Points on a hilly landscape, in no order, each with its height.
A ball rolls from a point to the lowest of its 2 nearest points, and stops where none of them is lower. Distance is the straight distance between rows; heights are no part of it.
z697: [ -9  -7 -19  -2 -16  -3  -7 -29  -2   9  41 -22 -29  -8   6   0   5 -17
   3  -1 -15   1 -28  26  17  -5  -2 -20 -38]  height 463
z29: [-10  29   1  -5 -17  12 -12 -21   9  -9   9 -18  13   2 -14  -9 -38  -3
  -1   4 -11  -7  57 -11 -59 -11 -24  -6  42]  height 150
z215: [-18   5  -1  33 -11 -10  12 -27  -7  -3 -35  -1 -40   7  23  10   8 -31
  11  -6 -13   8  -8  18   6 -12 -20  11  -1]  height 316
z663: [ 28   3 -23   4  -8   8 -20  40  -5  37 -20  16  -7  -1   9 -36  14  -5
  -4 -10 -31  13 -11  15 -28   3  26 -11  -1]  height 345
z922: [ 13  -9  10  -4   0  -4 -17  18 -14  29 -10  -2   6   5   5  18  -9  16
  50  -3   6 -31  47 -18 -14  10  18  13 -11]  height 501
z624: [-37   6  21  24 -18  -9 -31  15   1  15 -14 -14  15  40 -26  43  -1 -14
  -2  19   6  44  -6 -21  15 -15   7   7  21]  height 179
z99: [  5 -10 -21  -8  25   3 -15 -31  18  36  33 -26 -19 -18  24   6  -7   1
   8 -10 -13 -15  -1  26  12   9   4  -5 -41]  height 491
z256: [  8  16   3  30  37  22 -17   9  42  12  23 -16  -3 -11  25 -34  15  20
 -15 -29  35  24  14   2  14  18  13 -17 -17]  height 426
z684: [  3   4  18   4 -30 -25   2 -23 -15  -8  22  21 -13   0  -4  -1  22  -7
  28  19 -14 -36 -25 -15  11 -14  16 -12   7]  height 236
z808: [ 23 -13  -2 -22  43  12 -32 -23  38  38  32 -32 -15 -20  32   7 -10  -4
  13   1  -6   7 -24   6  26   6  17  -3  -2]  height 527
z950: [ -3 -17  -1  35  -3  -7   4  14  12   4  -2  -3  19  52 -15  -8   9  11
 -21 -52  29  -5  23  13 -24  14  -5  -8 -32]  height 350
z367: [ -7  -8 -15  16 -17  -7   5 -18   4  -1  16 -34  25  38  15  12 -19 -20
  -2 -41  22  -5  45  35 -17  20   6  16 -17]  height 429
z250: [  1  17   0  20 -17  -4   8   9  40  -3   2  25  59   3 -17  16   7   4
  21 -20  35   0 -10 -22  23 -27  21 -33  15]  height 197
z147: [ 38 -26   3  -9  16 -29  -3  33 -11  37 -21  13   2   2   7 -26  12   7
  -4 -14 -26   7 -36  14   1  -7  13  -4  -5]  height 390
z597: [-25  20   1   2  -3  38  26  18   8  16 -30  -8   7 -20 -33  34   5  10
  -9  44 -23  17  -5 -36  23  -7 -27   5   3]  height 251
z223: [ 15 -15  -7 -29  -3   4  -5 -27   3 -42  -5  31  -1 -14 -12  -7   7   1
 -11  30 -29 -23 -21  16 -18 -14 -16  19  43]  height 675
z822: [ -6 -23   3 -19 -27 -34   1   9 -31  -6  -2 -11  -9 -17  22  -1 -45  -5
  27 -16  11   2  -5  18 -14 -32 -12 -37 -12]  height 431
z25: [  7  -9 -16  -6 -19   6   1  34  -5  -4 -15 -13  -1   2   8  -4 -14   7
   1 -47  25  -5  28  25 -16 -14  -5  -4 -45]  height 486
z585: [ 15   4 -13  28   2 -18 -30  22 -30 -23 -17  -3 -13   4  27  12  27  -9
 -14 -25 -12  17   3   5  31  -2   9  49   2]  height 223
z685: [ 27 -45  18 -11   3  11  12   0 -44  -7  -1 -16 -16  -1   3 -32 -14  -3
  15  12 -22  18 -35   2   9  38  13 -32  16]  height 793
z946: [  4   0  32 -27 -38 -11   8  -2 -17  -4  13 -10 -29 -29 -16 -57  -8   0
  14  37   0  -2 -22  13   9  -2  -6 -13 -15]  height 455
z292: [ 17  27 -17   3  25  20  -3   3  19  26 -10   8 -24 -38   8   8  32  13
 -16  13 -32 -13 -26 -22  27  -8  20   0  15]  height 746
z898: [ 22  -1  34  23 -17 -17   8  16   8  -7  -1  23  39  12  -7 -17  12  22
  14 -16  29 -10  -5 -12  18 -14  31 -32  16]  height 137
z990: [-12   2 -23   6  -8  29  -1   2 -10  35  -4 -22 -44  23  20  29  24 -23
 -11 -23  -2  16 -11  21  -1 -12  36   0 -26]  height 235
z989: [ -1   9  25 -14   9  -7  -2  20  -6  23  10  -5  -3   0  13 -36  19  -2
 -24  38  14  18  12   9 -27  19  21  13   3]  height 844
z110: [-31  33 -34  16 -10  21 -17   1  22 -11  -8 -27  16  17 -24  37 -24 -25
  -4   1 -14  27   7 -21  15  19 -16   7  28]  height 120
z630: [ 23 -11  47 -18  -1 -17  -6   8 -23  -1  -7  35 -13  18 -26 -55   6  10
   3  16  -8  10 -61  -2  19 -19  35 -29  16]  height 270
z46: [ 26 -23  13 -26  26 -10 -17  13 -23  -4  24  22 -12   3  10   0  41   7
 -22   7  -7  15 -27   9  17 -20  36  28   2]  height 658
z337: [ 38 -12   3 -40  27   1 -33  15  25  22  39 -14  21 -13  15   9  -7   9
  16   2  -6  11 -40 -22  40   9  16  -6  -8]  height 568
z696: [  3   5 -28 -27 -10  11  14  23  -5  -6  11  20  10  19  -5 -17  18   1
 -25  -4   1  -6  10  13 -30  16 -16  34 -45]  height 876
z869: [ -2 -29  32  -2  18  19  -6  27 -35  -4  21   1  13   8  11 -17  15  13
 -21  20  22  42   6  -4 -16  31  15  18 -19]  height 826
z197: [-24  -7 -16  23  25  23  15   0 -12  37   1 -16 -15  -2  30  34  10   5
 -25 -21  -9  27  -1   1  11 -13   8 -10 -27]  height 268
z657: [  2  21 -10  10   7  13 -31  14  27   7 -17 -15  15   7 -25  17  -1   1
  -2  16 -20   6  15  -7  16  24 -12  24  14]  height 174
z300: [ 16 -10  13  -3  -5 -15  11 -11 -13  -8   4 -19 -26  -1 -18 -29 -13 -14
  33  17 -20 -19  -4  -9  10  52 -12  -6  -7]  height 363
z930: [  4   3 -10  -8  20 -36   6 -18   6  -1  16 -31   2 -16  33   9   4  -1
 -35  -6   9 -18   9  33  24  14  -5  43 -10]  height 460
z182: [-21   9  -3   2 -15  38 -14  24 -15  32  -5 -18 -12  10  -9  10  -6 -21
   2  27 -11  33   8 -16 -21  19   8  -6 -13]  height 258
z856: [ 27 -10   6  11  -7  36   0  24  30  21  -2  -3  13  25  -5 -10  29   8
  19 -33  30   7   4   8   0  14  34 -11 -34]  height 293
z56: [  9  33 -16   7   2  18   8   9  25 -34 -12  -7  -2  -9   5   3  31  -2
 -29   3   7  -5  -8  -2  29  22  -6  38   4]  height 333
z555: [  4  26 -40  -2   4  35   1 -10  13 -13  11   3  14  -4  16  18 -15 -29
  35  -3  -7  -8  19 -18  -4  53  -4   1  -9]  height 634
z744: [  5 -22  25  -6   4  20 -23 -18  -1 -16  19 -43 -21 -15 -25  -7 -26  14
   4   9  -5  -7  12  26   9   9   8 -41  14]  height 443
z129: [ 15  16   9  -5  -4   9 -10 -39   2 -26 -10  38 -24 -24  -6 -33  20 -18
  12  44 -32 -23 -32   1   7   3   2  12  32]  height 712
z608: [  5   8  36 -14  -8  14  26  15 -17 -12 -27  10 -22 -24  -4 -41   1  18
   1  35  -6  -8  -9 -15   2   1  -5 -12   6]  height 413
z200: [  7  15   2  -4  17 -24   8 -11   9 -18  -8  50 -16 -18  11  -8  20   0
 -19   0   1 -26 -20  -4  -3 -41   1   5  10]  height 679
z733: [  3 -25  39   1  32 -11 -17 -29  -9   7  -1 -16 -37  -8   0 -26 -41  18
  30   0  -4  -7  -5   8  11   6   2 -49  14]  height 402
z828: [ -3 -26   2 -41   2  -3  16  38 -34   0 -15   4 -37  18  -1 -25  -4 -10
  -7  -1  22  23   4   8 -37  11  -6  28 -42]  height 193
z10: [  0  16  12  -7 -12  17 -18  19  22  19  13 -26   9  -7 -11  10 -27  -2
  38   9  11   8  -5 -28  28  29 -18 -20 -44]  height 624
z999: [-22   6 -15  14  -3  16  -4  -5  -1 -28  -4  -1  27  19 -27  19 -17  14
 -31 -10 -17  17  28 -22 -18 -10 -53  18  14]  height 275
z666: [-17 -16  -6  11   4  -5  34   7  -8   9  -5 -35  30  49  -4  34 -21 -12
 -23 -38  18   6  44  -5 -23  28   2   7   7]  height 400
z75: [ 29 -19  -7   3  14   5   5   7 -17  11 -11   3   6 -22  27  27   7  26
  25 -18   4 -35  38  -5 -10 -17  39  -4  16]  height 543
z784: [-11 -23   4 -27  21 -40 -21  -5 -29 -10  13 -11 -23  11   6  32 -21 -11
  -8  14 -15  18 -26   0   6  -4  -3  -7  23]  height 564
z318: [  7   9   1  -2 -33  -3  -1  20 -25  17 -14 -13  14  -7   2   1 -10   1
  18  11 -23 -17  37 -11 -18   4 -14  27 -14]  height 464
z158: [ -4   1  -9  -7 -25  -1   3   8   6   7  16  24 -10   4 -27 -46  23  12
  -7  -2  -1  -8 -10  17 -15  -8 -25   3 -67]  height 887
z862: [ 15 -40   2 -22 -10 -26  14 -13 -17   8  -3 -20 -11 -17  34 -14 -28 -16
  33 -19  23  -1  12  47 -13  -3   3  -3 -27]  height 389
z590: [ -7  20  17 -27 -24   4 -41  23  -2  14  18  -6  -9 -25  -1   1 -16   4
  23  27   4  17 -14  -6  10 -24   7 -24 -23]  height 664
z581: [-15  15 -31  31  -5  10  -9  19  13   0 -16 -18  43  10 -21  36   9 -13
  -8  -7  -9  38  -2 -25  29   6  15   5  60]  height 168
z68: [-13   0  26   9 -14  15 -16   4  -6  19  -3 -19 -23  -5 -15  28  16  17
  -8  19  -3   7  -8  -3  17 -47  32 -28  18]  height 55
z262: [ -6  -8  14  41 -21 -14  -9 -21  -4 -12   6 -22   2  17 -27  -8 -16   2
  13 -19 -19 -25  47   0  -3  22 -39  22 -32]  height 380
z398: [ 21  -5   8   4   2   0  29   6  16  17 -37 -14  -6 -23  19  13  14   0
   5  -4   4  -5 -39  -1  41 -11   0   4  -1]  height 339
z502: [  4 -10   4 -11 -38  18  43  14 -45 -35 -13  -2  -4   4   8 -19  -4 -10
 -12  -7   2  10  37  -3 -54 -10 -25  27 -14]  height 81
z496: [-20  12  -2   5  -7  28 -10  27  11  25 -23  -9  15  22 -18  38  -2 -16
  23  10  21  37  -4 -25  13  10  18  -1   1]  height 221
z870: [ -2 -12 -23 -61 -33  12  26  33 -48 -21  -3  -6 -21   8   1   0  -9 -22
 -12  -3  11  10  17   7 -44  -6   6  28 -25]  height 143
z500: [-27  43 -42  23 -12  24  43 -19  24 -11 -14  35  31  -3 -14  13  18   0
  -6 -12 -11 -12  13 -46 -18 -25 -36   6  27]  height 558
z207: [ 33  -8  -7 -35  16  14 -12   8  30  15  16 -27   4 -12  -8  17 -16   9
  32  -2  -8 -21 -16 -19  35  33  -3 -10 -21]  height 601
z329: [ 27 -32   1 -17   0 -32 -21  33 -28  17   1   9  13  11 -18 -26 -10  27
   2  -7 -23 -14  -8  -3 -15   3  16 -18  14]  height 439
z923: [ -7  28 -25  26  20  -3  26  19   5 -25  -5  15  13 -13  20 -17   3   6
 -30 -11  -1   8   4 -29   0  27 -23  -6  19]  height 417
z538: [ 15  -1  15  10  13  -1   3 -40  32 -15 -10 -13  -6  -4 -14  -1 -20 -14
  39  21 -16 -35  -1  -7  14  51 -18  -7  20]  height 412
z283: [  8  16  38   0  -3  28  30  22  -9 -11 -36  39  -2  -9 -16 -11  26  22
  15  34  -2  -7 -21 -43  22  -5   7  -1   3]  height 373
z396: [  8 -12  14  -7 -23  -2  24 -13   6   0 -27 -14   6 -23  -8  20  -4  -4
  17  20 -15 -23 -17  14  20 -13 -21   0  -3]  height 385
z354: [-18  29 -10   2   9   7  -2 -17  44  -9   1   7  22 -16   1   2 -16 -17
   2  24  10  10 -11   0   9   1 -19  -8  18]  height 674
z782: [-33  13   0  -7  26 -27  -4 -13   9  -3  16  -4  -2   7   4  35   2  16
 -37   1   7 -11  14  11  26 -10 -28  36 -25]  height 419
z251: [ -2   4 -16   8  10  -8  31 -25  -2  -8 -21  26 -10 -22  40  30  19 -12
 -13 -13  13 -20  -4   9   0 -43  17  16  17]  height 646
z268: [ 17 -15  -3   3  14  35  -6  16  24  10  -9 -23  17  26 -11  31  -1  -2
  24 -23  26  16  10  -9  10  30  33 -11   2]  height 259
z554: [ 10  39 -23  12  16   9  24  22  15 -20  -8   1  11 -41  14  11  16  23
 -19 -10   9 -21   2 -29  33   7  -7   0  12]  height 378
z802: [  3  13   7   2  -7  14   3  25  -6   3 -19  39   6  -7   8   2  25  -1
  14  17  -5   9  -5 -22   4  -3   1  23 -18]  height 329
z403: [  7  -7  22  -9 -35 -27 -28   7   6 -18   5   0 -10  15 -37  -9   5  28
  28 -18  22 -41  28  12   9 -18  -7  13 -31]  height 454
z559: [-27  10  -8   9  16  15  15  15  -1   8 -24  24   4   0  -6  36  17  12
 -10   9 -15  16  -9 -29  22 -10 -23  23 -15]  height 289
z376: [  2  10   2  12  -8   1   7 -26  30   4 -27 -34  -4 -22 -24  29 -21 -10
  19  14 -16 -42   6  -8  17   8 -14  -7  34]  height 433
z141: [ -7 -19  18  27  16  29  -2   6  20  25   5   0  -4  22 -12 -13   8  25
  -6 -30  27   6  18  11 -18   3   7 -25 -42]  height 322
z89: [-16   7  19 -20 -35  -5 -18  18  -3  16  13  -5 -14   0 -12 -18 -35 -19
  40  19  10  16 -13 -12 -11   5 -24 -23 -54]  height 643
z340: [ -7  23 -38 -48   2   1 -18  11  14   3  22   8   5  17  20   6 -24 -25
   5 -23  28  -2   9  22 -22  11   7  12 -38]  height 303
z311: [-35  -3 -33  36  20  11  28 -26  -3  12   5   1  34   8  17  20  -8  -9
 -31 -17 -18  28  28   7 -19   7 -25  11  10]  height 341
z436: [ -3 -22   8 -15  20   2 -15 -21   0 -22   5 -40 -21 -18   7  25 -41  -6
  -7  10   9   8  17  28  -2   3  -3 -13  23]  height 481
z23: [ -7   1  -8  48 -24 -25 -13 -24  -3 -16  -4 -17  15  35   1 -16 -11 -12
  -9 -36 -11   1  29  15 -22  10 -43  21   3]  height 344
z280: [-20 -12  11  33 -10 -21 -32  15   4   8  17  18  17  49 -30  -6   3  19
  -2 -29  26  -9   7  -6 -14   4 -22  17 -58]  height 338
z612: [  6 -10   6 -38  26   2 -23  15 -12  11   8  31 -19  -1  -9   0  31  25
 -18  24  -8  -8   7   7 -15 -19  23  24  -3]  height 688
z678: [-26 -26 -10  47  27  -3   1   7 -25  24  -8  -2  17  19  13  21   3  11
 -38 -21 -11  37   9   2  -2   5 -12  12  -2]  height 305
z913: [  7 -15   9 -25  10 -18  -7  12  -6 -21  -5  28 -31  32 -20 -25   2  -2
  20  -8  22  -5  -1  -4 -19  15 -13  16 -35]  height 248
z885: [ -6  12 -12 -26   0 -27 -40  23  -2  -6  28  17  -1  23  10  -5  -4 -23
  -6  -1  15  27 -11   5 -10   5  11  12 -19]  height 343
z623: [  6  27  -8 -18  -1 -15  23  -8  31 -17 -28  43   8 -10  -6   2   5   3
  -6   3  10 -48   1 -16 -29 -35 -11  15  36]  height 711
z658: [ 14   1  30   9 -13 -35 -36  -8   7   5  12  20  -9   4 -24 -46  15  39
  11 -12   9 -38  20  21   4 -33  19  -7 -13]  height 495
z136: [-15  30 -17  44  27  38  16   9  32   0  -4 -19 -10   2  10 -14  12  -7
 -20 -23  25  33  19  -5   9  44  -6  -4 -13]  height 397
z54: [ -7 -21  15  12   7  -3 -34  -3  -9 -18  18  23 -11  40 -18 -24   8  -3
   6 -14  32   9  27  12 -30  24 -11  33 -45]  height 297
z32: [  3  -1  21 -15  12   9  -7 -12  -3  -4   0 -13 -37 -17  -2   7   3   4
  -8  24  12 -15 -12  -5  -2 -17  36 -24  45]  height 145
z878: [ -8  12  -4 -34  -6 -13   2   1   4  -4  13   3 -13  18  -2 -34  12 -15
 -31  22  18   0  24  30 -46  12  -3  41 -12]  height 862
z710: [ 17 -32  12 -31  -1 -34   8  30 -10 -20 -14  14  13  31 -26   5 -13  21
  -1 -20   8 -12 -15  -8  -8 -16 -10 -17   9]  height 483
z390: [ 16  -3  25 -27  -7   6  -4 -16 -25  -9  18  29 -38  -8 -15 -62   6  13
  16  21   0  -8 -38   2   1 -22  47 -44  11]  height 325
z518: [-22  -4 -19   9   5  27  16 -42   9  16   2  11  31 -14  16  40  13 -11
   1  27 -17   7   4  19  11  -1   0  28   5]  height 542
z995: [ -1  -7 -17   8  -4  23 -23   7 -21  21   0  -1 -21  -4  -7 -18  14  -2
  -7  12 -43  11   3  14 -17  14  -2  10 -18]  height 300
z381: [  0 -38   7 -18  26 -27 -19  10 -26  13  27   9 -22  41  -8  -4  23  -3
 -29   0  -9  26 -27  12 -13  -4  22   8  -4]  height 628
z513: [ -5 -22   3  29  -4  -3  38  14 -13 -13   9 -14  45  33   0  -1 -10   5
 -28 -31  22  20  17  -5 -25  20  -3 -28  19]  height 370
z765: [-17  32 -33  32  -4 -13  -2   2  47  21   6  -1  67   2  -3  30   6  -6
   5 -31  26   9   9  -5  31 -10  19  -3  18]  height 245
z735: [ 27 -35  24 -30 -12 -16  -6  25   3  -2 -27  11 -10  15 -30 -29  -5  25
  22 -19  12 -12 -20  21   0 -23  -5 -15 -17]  height 510
z388: [-49  29 -53   7  10  35  38 -15  10   1 -10  30  14  -6   5  39 -21 -14
   3 -16 -12   8  15 -33 -12 -12 -33  -5   1]  height 576
z487: [-17  10 -17  16  25  24 -11   7  30 -16 -16  -8  33 -11 -23   8 -14  23
 -35   3 -11  26  30  10  12   9 -44  24  11]  height 232
z560: [ -6   3  -4   6  49 -18   2  -7  -7   7   2  16 -20 -21  36  34  18  14
 -24 -14  11   1   2  -9  14 -37  27   8  17]  height 614
z979: [ -7  32 -15  -3 -28  21 -33  21  18  10  22  -1  12  -7  -7  21  -2  -5
  14   5  10  13 -11 -12   7 -19  25 -39  -5]  height 683
z705: [-12  26   8  18  -1  25  29   8  28   8 -44  -5 -18 -36  -8   7   9  11
 -11  19  -6  12 -33 -10  39 -24 -23  -9   5]  height 294
z282: [ -7  -5  -2  24  -8  18  11 -38 -13  -5  10  28  30 -35  36   5  11 -20
  10  39 -27  20  -4   8  -4  -4  -4   7  23]  height 508
z908: [ 25  -3 -22  10  35  19  19 -10  16   4   0  -3  11 -17  10  37  39  21
 -17 -23  16 -33  11 -14  19  -1  48  14  26]  height 610
z402: [ -5   2  -4  19  -8   0 -26 -17 -16 -30  41  10   0  -1  11 -18 -10   4
  23 -11   3  -6  11  -4  -4   5   5 -36  -7]  height 911
z373: [  8  -5   5  30 -11  14  25 -27  10  -9 -10  32  39  -6   1 -26   2  19
   7  -6  -9 -20  15   9 -30 -20   1 -26  39]  height 505
z210: [ 23  -8  50  17  -6 -26  13  21 -20  10 -16   9  20  17  -2 -33  -4   9
   1  -3   6  20 -45 -15  26  -5  32 -38  32]  height 207
z94: [-15  34 -21   3  11  25  21  -6  32 -13  13  -3  21 -21   6  19 -21 -24
  24  11  19  10  -4 -37  14  40  -3 -26  15]  height 653
z886: [  5  -2  -8 -13 -17 -41   4 -18 -17 -20   8   5 -27  -4  -8 -15  -5 -19
  13  17 -33 -22 -41 -10   7  13 -19  -2  20]  height 306
z96: [-13  24   7   2  -7  -6  -1 -18  25 -11  21   6  25 -21   1  19  -6 -27
  -2  30  16  17 -45 -10  25 -14  11 -30  39]  height 696
z583: [-11 -13   2 -21  12  -9  -4 -15 -21 -28 -10 -20 -21 -17   9  48 -36 -13
   5  19  -8  -6   2 -11   0 -10  -6  -3  50]  height 523
z401: [-18  -4  23   4 -22  14 -21  28 -15 -14  -1 -13 -10  26 -32  20   1   1
 -15  16   7  28 -12 -17  -1 -21  18 -31  29]  height 122
z320: [  1  14 -15  18  -9   4   0   8  -5 -29 -30 -10   1  -6  21   6  14 -23
 -32   8 -13  29 -13  19  21   6 -17  47  24]  height 285
z383: [  9   1   3  33  11  -2  23  -9 -10   5  -2  24  27 -23  25 -14  19   9
   1  11 -14  -5   0  -7   7   3  13  -8  33]  height 465
z421: [-24  16  11  -6   6 -39 -23  12   4  15  31  -9  -9  23   0   1  10   4
 -23   6  18   8   1   1   8  -1  -7  16 -34]  height 382
z460: [ -2 -13 -23 -17  19  29  21 -41  26  -5  -8 -16  32 -26  -3  46 -23 -10
 -13  13  -2 -15  11  33   6   9 -13  28  11]  height 572
z211: [  7 -22  -9  -9  -4 -19  -6   1 -13  -2  23 -34   6   3   5   8 -13  17
  -7 -33  12 -16  41  35   1   7  -6  18 -38]  height 458
z935: [-10  16 -11  26 -17  14  21 -26  16  -7  -4  50  57   7 -17  -4  21  15
   1  -1 -17  -2  12 -23 -29 -36 -21   5  37]  height 535
z248: [ -2  -9 -11 -23 -33 -23   8   4 -22  12   5  -6   6 -10   3   5  -9 -10
  11  15 -20  -5 -11  14   1  -8 -24  11 -29]  height 427
z341: [-17  11 -28  -4  -2  16 -14  -5   7  15  11   1 -23  29  15  19   1 -21
   5 -34  24  -2  14  18 -25 -13  31 -13 -27]  height 267
z840: [ -9 -27  32  21   7 -14  14 -25 -14  16 -20 -18 -45   0  19  -5 -14 -10
  21  -7   1   3  -4  18   2 -10  -8 -29  -8]  height 358
z708: [  0 -25   9   3  11 -42  -9   9 -41   6   7  14  -7  29  14   3   7 -18
 -18   6 -16  24 -28  -2 -13 -10  28 -10  36]  height 600
z944: [  3  -3   2  -4 -20 -29 -10  -6 -20  -8  13 -17 -20  13   1  12   5 -10
  16  -2   3 -28  14  -3  -8  -2  17   5  11]  height 157
z119: [ -5  13  19 -19  -3 -29 -14  -5 -22  -5  27  43 -23   2  -2 -55 -10  -4
  20  22  -1  -5 -28 -17 -15  -5  17 -40   0]  height 374
z358: [ 14   9 -27 -19  -4 -22  10  19  27   3 -21  23  27  18 -14   5   8  10
 -29 -15  -9 -28  -6   6 -15 -20 -12  12  11]  height 738
z578: [ -8   2  -1   9 -23 -14  -2 -10  11  -8  21  19   5   0   5 -25  -4  -2
  13 -15  16  -1  -6  22  -9 -11 -23 -24 -45]  height 898
z485: [  8  -1  12   2 -30  11  15 -18  -8   2 -16  -5  13  -5 -22 -10 -29  14
  14  -6 -30 -33  56 -13 -58 -30 -28 -10  28]  height 212
z410: [  4 -13 -17 -19  27   6  -1 -26  34 -19 -20   0  20   9 -30  43  -6  11
 -28   5 -13 -21   2  25  16   3 -24  33  26]  height 602
z928: [-22 -11   3  49  13   2  29  10 -17   3   9   1  29  17  18   6  15   1
 -26 -18  25  43  -3 -17   4  15  11 -19   5]  height 340
z400: [-34   4 -35  10  16  26  11 -31  -4 -14  10  23  10   7   9  36 -30 -24
  11   2 -32  16   8 -19 -17  19 -41  -9 -10]  height 593
z441: [ 13  -3  29 -35 -10 -30  27  -5  -6 -12   1 -28 -27 -35   9 -39  -6  -9
  -8  27  27 -11 -25  14  11  14  -3   7   6]  height 496
z978: [ -5   9 -46   5  19  18 -14 -15  -4 -20  28  13  -4 -12  20   7 -16 -21
   9  -1 -34   0 -10  -8  -7  35 -18 -21  -1]  height 613
z542: [ -8  14   7  49  10  41  13  20   1  14  -1  -9  16 -13   4 -31  15  14
 -21   2  12  38   7 -18   6  28  10 -22   5]  height 371
z206: [  3 -39  26  -7   5  -6  14  13 -56  13  16 -16 -14   5   6 -21   0   0
  -6  20 -13  20  -3  -6 -14  29  17  -4   0]  height 810
z976: [-11  50 -33  19   4  -9 -16  21  48  16  -5 -15  31   6 -13  30   7 -27
  -7 -13  17  15 -13 -19  32   1  37   3  45]  height 216
z596: [ 16  13  34 -25  -5 -28  17   0  17   8  16 -19   1 -23  26 -29  18  -1
   5  22  40 -13  -6  12  19  14   7  25 -23]  height 536
z848: [ 10   5  14   3 -44  14  36 -10 -38 -17  -7  11  23  -6   9 -25  -5  11
   7  -3 -19  -7  38 -22 -59 -31 -35  18  13]  height 146
z259: [ 28  -6  19 -23   7  -6  -5 -33 -10  -6  -8  10 -42 -41   6 -50   0 -10
  20  39 -24 -16 -54  13  25   7   8  -1  22]  height 745
z719: [  4   7 -18  39 -12   1  14   8 -29  -8 -36 -19 -30  -3  31  17  23 -10
  -9 -27 -16  -2   7   3  23  -5   0  22  -7]  height 274
z817: [  0 -26 -11   3  44  -1  23 -10  -4   3   2  -2  12   4  19  44   6  21
 -13 -20  20 -15  27   1   0  -9  26   3  21]  height 580
z433: [ 19  12 -16 -35  21   4 -23  -2  10  16   4  11 -44 -23  -1  -1  35   2
 -19  19 -22 -21 -32   3  12 -14  21  25  -1]  height 720
z16: [-13  25 -13  -8 -23   8  -4 -13  32  14   7 -11   6   0   1  47  -1 -31
  16   6  14   3 -39  -3  29 -20  24 -23   4]  height 699
z270: [-29   8 -16  48 -13   7   2 -32 -15 -14   4  -8  35  22   3   4 -19  -8
 -29 -30 -25  30  32 -10 -27   1 -64  30   3]  height 310
z353: [ 19 -24   6 -14  26 -11  -5  -9  10  -5  -1   4  18  -8 -19  -1   8  28
 -23  21 -27 -16 -12  23   6   8 -10  12  23]  height 636
z574: [ -5  16  -2 -26   1   2 -10  -3  -2 -11   3  -3 -14  12  -4   5 -18 -15
  13  17   6 -16  45 -14 -42  10   2  14  18]  height 65
z991: [ 20 -19  19 -10  -8  12   7 -24 -23 -27 -11  -4 -19 -26   9 -32 -23 -13
  26  26 -16  -1 -27  16   0  11  10 -29  40]  height 774
z360: [  8 -14  14   7 -28 -13 -21  -3  10 -20 -32 -15 -20  32 -39  -6 -15  -3
  25 -28   3 -22  33  20   1  -1 -30  35 -31]  height 418
z535: [ 10  -3 -12 -35  22 -18   2   4  14   7  17  -7  -5 -10  47  -7 -25  -7
   4 -32  44  -1   8  31 -15   5   7  -9 -30]  height 342
z850: [ 23  11  45 -10   6 -14  11  -5  17   8   3  15  10 -28   3 -57  19  34
   3  25  16 -31  11  11  10  10   3   9 -15]  height 573
z85: [  7  -3  33  -9  26  -6  -6 -22  14  -4  20   7 -25 -17 -14 -36  14  46
  -9   7   7 -36  10  12   9 -12   0  -7 -15]  height 537
z286: [ 14 -25   4 -30 -21 -31 -14   9 -22  -6  -2   1 -31  -6 -12 -13  -8   7
  10  -6  -5  -6 -35  16   4 -39   7 -27   3]  height 473

For each start below, name the point where the ball stops.
z46 => z585
z85 => z110
z685 => z383
z354 => z383
z358 => z68
z850 => z597

Call two points neighbours if one is among the 2 nearest of the other. Go from one point of each pair to the other, from neighbour to neighbour, staying as low as possible. Name the highest point that can't be avoided.
z68 / z597 => z376
z898 / z990 => z311
z502 / z574 => z485
z898 / z110 => z765

For each start below, name every point that the ball comes to, in order.
z158 => z696 z878 z989 z869 z206 z685 z991 z259 z129 z223 z353 z410 z460 z518 z282 z383
z96 => z354 z94 z555 z978 z400 z388 z500 z935 z373 z383
z908 => z75 z922 z318 z248 z396 z398 z705 z597
z433 => z612 z46 z381 z708 z784 z583 z436 z744 z733 z840 z215 z719 z585
